Each scene shows the same named points in several views. A view is turned or mirrored, and shifted as a whole, has a little noise and may leave points out.

Scene 1
View 1
kor: -1; 4; -12; -1; -3; 7; -5; 0; -13; -2; 4; 11; -15; 1; -4; -7; -2; -16; 10; 5; 2; 1
futu: 10; -11; 6; 2; -4; 7; 4; -7; -12; 13; 29; 4; 3; 6; 10; -22; 1; 4; 14; 10; 1; 4
tuvod: 2; 2; -8; -3; -2; 4; -1; 9; -3; -6; 1; 6; -8; 3; -4; -7; 0; -13; 7; 2; -5; 3
vabor: -12; 1; -17; 0; -4; 4; 4; -1; -14; -5; 0; 13; -14; -2; -3; -7; 0; -13; 3; 0; -19; -4
sus: 12; -1; 1; -2; -2; 7; -4; 5; -3; 3; 13; 3; -2; 7; 1; -14; 0; -6; 14; 7; 9; 7
Borek: 17; -5; 7; -3; -2; 8; -2; 6; 0; 6; 19; -2; 3; 9; 4; -19; 2; -1; 15; 8; 10; 10
felo: 13; -5; 5; -1; -3; 6; 0; 5; -1; 4; 17; 1; 2; 8; 3; -18; 2; -1; 13; 7; 3; 8
mobi: 10; -12; 7; 0; -3; 2; 10; 4; -1; 6; 21; 0; 10; 7; 8; -22; 4; 7; 9; 4; -13; 6
siv: -7; 5; -16; 1; -5; 7; -4; -6; -20; -1; 5; 14; -20; -2; -3; -6; -3; -18; 9; 6; -1; -4
Las: 4; -2; -3; 1; -3; 6; 0; -3; -12; 4; 15; 7; -7; 3; 3; -14; -1; -6; 11; 7; 1; 2
Miza: 15; -2; 4; -2; -3; 9; -5; 0; -6; 7; 19; 2; -2; 8; 3; -17; 0; -4; 17; 9; 15; 8
dukas: 11; -6; 4; 0; -3; 7; 2; 0; -6; 6; 19; 3; 1; 7; 5; -19; 1; -1; 13; 7; 2; 5
View 2
Miza: -2; -3; 13; 8; 13; -11; -5; -6; 11; -3; 8; -18; -7; 16; -7; 2; 1; 3; -5; 7; -1; -7
sus: 0; -3; 5; 5; 9; -7; -4; -3; 13; -4; 10; -16; -3; 11; -8; 0; 2; 2; -5; 6; -3; -7
dukas: -4; -1; 11; 4; 10; -6; 2; -1; 5; -3; 18; -16; -6; 7; -9; 4; -8; 3; -4; -1; -4; -13
futu: -8; 2; 24; 9; 12; -8; 5; -2; -2; -4; 19; -19; -11; 12; -10; 4; -11; 0; -5; 1; 0; -12
Las: -2; 1; 9; 9; 4; -5; 5; 1; 8; -11; 14; -16; -4; 7; -9; -3; 0; -5; -6; 6; 2; -5
felo: -3; -4; 8; 4; 10; -7; -3; -3; 10; -1; 13; -16; -5; 9; -8; 4; -5; 5; -5; 1; -5; -11
vabor: 2; 2; -9; 5; -10; 4; 16; 11; 8; -24; 21; -12; 6; -10; -11; -8; 3; -14; -8; 5; 2; -2
siv: 3; 2; -1; 13; -5; -3; 13; 7; 10; -25; 14; -16; 2; 1; -9; -11; 12; -16; -8; 13; 8; 5
Borek: -2; -5; 10; 5; 13; -10; -7; -6; 11; 2; 11; -16; -6; 14; -8; 4; -3; 7; -4; 2; -5; -13
tuvod: 4; -3; -10; 2; -2; 0; 2; 4; 15; -12; 13; -12; 5; -2; -9; -4; 5; -4; -6; 5; -4; -5
mobi: -7; 0; 12; -1; 9; -2; 4; 1; 1; 0; 23; -16; -6; 3; -11; 8; -17; 4; -5; -7; -8; -18
View 3
sus: -3; -1; 8; -11; -1; 8; -5; 3; 2; 4; 8; -4; 4; 2; -3; -2; 1; 0; -2; 2; 9; 6
mobi: 14; -2; -1; -9; -2; 7; -12; 0; -2; -3; 11; 8; -10; 10; -8; 1; 6; -14; 17; 6; 2; 10
tuvod: -1; -4; 0; -2; 9; 7; -6; -4; 8; 7; 0; -6; 10; 10; 2; -8; 1; -1; -4; -2; 8; -3
felo: 3; 0; 7; -12; -3; 8; -9; 1; 0; 0; 12; -1; -1; 6; -7; 0; 1; -3; 7; 5; 6; 12
Borek: 3; 2; 11; -17; -6; 8; -8; 1; -1; 0; 16; -2; -1; 6; -9; 2; 0; 0; 7; 8; 7; 16
futu: 3; -4; 6; -16; -9; 8; -6; 10; -6; -5; 13; 10; -13; -4; -6; 5; 7; -12; 8; 3; 3; 11
dukas: 3; -2; 6; -13; -4; 7; -7; 4; -1; -1; 11; 3; -4; 2; -6; 1; 4; -6; 5; 4; 5; 10
Miza: -3; 1; 14; -17; -8; 8; -5; 4; -2; 0; 14; -2; 0; -1; -7; 2; 0; 1; 1; 4; 9; 14
kor: -11; -5; 3; -4; 5; 7; -1; 3; 7; 6; -1; -5; 9; -1; 5; -6; 3; 0; -12; -6; 9; -5
Las: -4; -4; 4; -10; -1; 8; -4; 6; 1; 1; 5; 2; -1; -2; 0; -1; 5; -6; -2; -2; 6; 3
View 4
Miza: 5; 7; -3; 5; 0; -5; 9; -2; -19; 2; -20; 0; 15; -4; 2; 5; -5; -5; 12; -12; -6; -7
mobi: 12; 6; -1; 5; 1; 4; -2; -14; -12; 0; -18; -3; -2; -9; -4; 9; 5; -10; -6; -7; 6; -16
kor: -2; 11; -7; -15; -5; -8; -4; 4; -9; 8; 3; 0; 10; 4; 3; 1; 3; -11; 21; -1; -7; -1
vabor: -1; 16; -9; -19; -8; -5; -14; 0; 2; 11; 10; -8; 0; 4; -2; 3; 13; -15; 16; 10; -2; -4
Borek: 9; 1; 1; 2; 1; -2; 6; -7; -22; -1; -18; 6; 9; -6; 2; 3; -5; -7; 5; -15; 0; -9
futu: 8; 14; -6; 12; 1; 0; 5; -7; -13; 3; -26; -9; 9; -7; -4; 9; 1; -6; 3; -6; -1; -14
dukas: 8; 7; -3; 3; 0; -1; 3; -7; -15; 2; -17; -1; 7; -5; 0; 6; 0; -8; 6; -8; -1; -11
siv: -5; 19; -11; -14; -7; -9; -5; 7; -3; 11; 3; -8; 13; 6; 1; 2; 6; -10; 25; 5; -10; 0
felo: 8; 4; -1; 0; 0; 0; 2; -7; -17; 0; -14; 2; 6; -4; 1; 5; -1; -8; 4; -11; 0; -10
sus: 5; 3; -1; -4; -1; -5; 3; -2; -18; 2; -10; 5; 10; -3; 3; 2; -4; -8; 11; -11; -3; -6
tuvod: 3; 4; -4; -18; -5; -4; -8; -1; -10; 5; 6; 5; 2; 2; 2; 0; 5; -14; 14; -3; -2; -3
View 5
Borek: 16; -7; -7; 2; 1; 3; -7; -8; 6; -3; -10; -3; 11; -5; -10; 15; 19; -17; 5; 4; 11; 13
kor: -2; 8; -2; -6; -4; -8; 1; -11; -1; 0; -10; 4; 8; -2; -10; -4; 1; 4; 2; -9; 4; 5
siv: -7; 13; -5; -11; -5; -11; -1; -10; -4; 3; -13; 10; 10; 1; -8; -12; -2; 8; -3; -10; 3; 7
mobi: 20; -4; -18; -4; -10; 9; -9; -9; -1; -11; -6; -1; 11; 13; -13; 9; 20; -19; -3; 3; 14; 22
futu: 14; -1; -19; -7; -1; 3; -16; -8; 0; 2; -15; 6; 17; 3; -6; 6; 20; -19; -5; 7; 11; 23
Las: 5; 3; -10; -6; -3; -3; -7; -9; 0; 0; -11; 4; 12; 0; -9; 0; 10; -6; -1; -2; 8; 13
sus: 10; -2; -4; 0; 0; -1; -3; -9; 4; -2; -10; -1; 10; -5; -10; 8; 13; -10; 5; 0; 9; 9
vabor: -3; 14; -9; -11; -16; -5; 3; -12; -8; -8; -4; 7; 7; 14; -13; -12; -2; 8; -5; -14; 5; 9
Miza: 11; -4; -6; 1; 3; -1; -8; -8; 5; 3; -15; 1; 12; -9; -8; 10; 16; -13; 5; 4; 9; 11
tuvod: 4; 5; -2; -2; -9; -3; 5; -12; -1; -9; -4; 0; 5; 4; -14; 1; 4; 2; 5; -11; 7; 5
dukas: 13; -2; -11; -3; -2; 2; -9; -9; 1; -2; -10; 1; 13; 1; -9; 7; 16; -14; 0; 3; 10; 16

In a view up to two points have been moved. Name them for each view, in the order of its rows, or write -.
view 1 -> -
view 2 -> dukas
view 3 -> sus
view 4 -> Miza
view 5 -> -
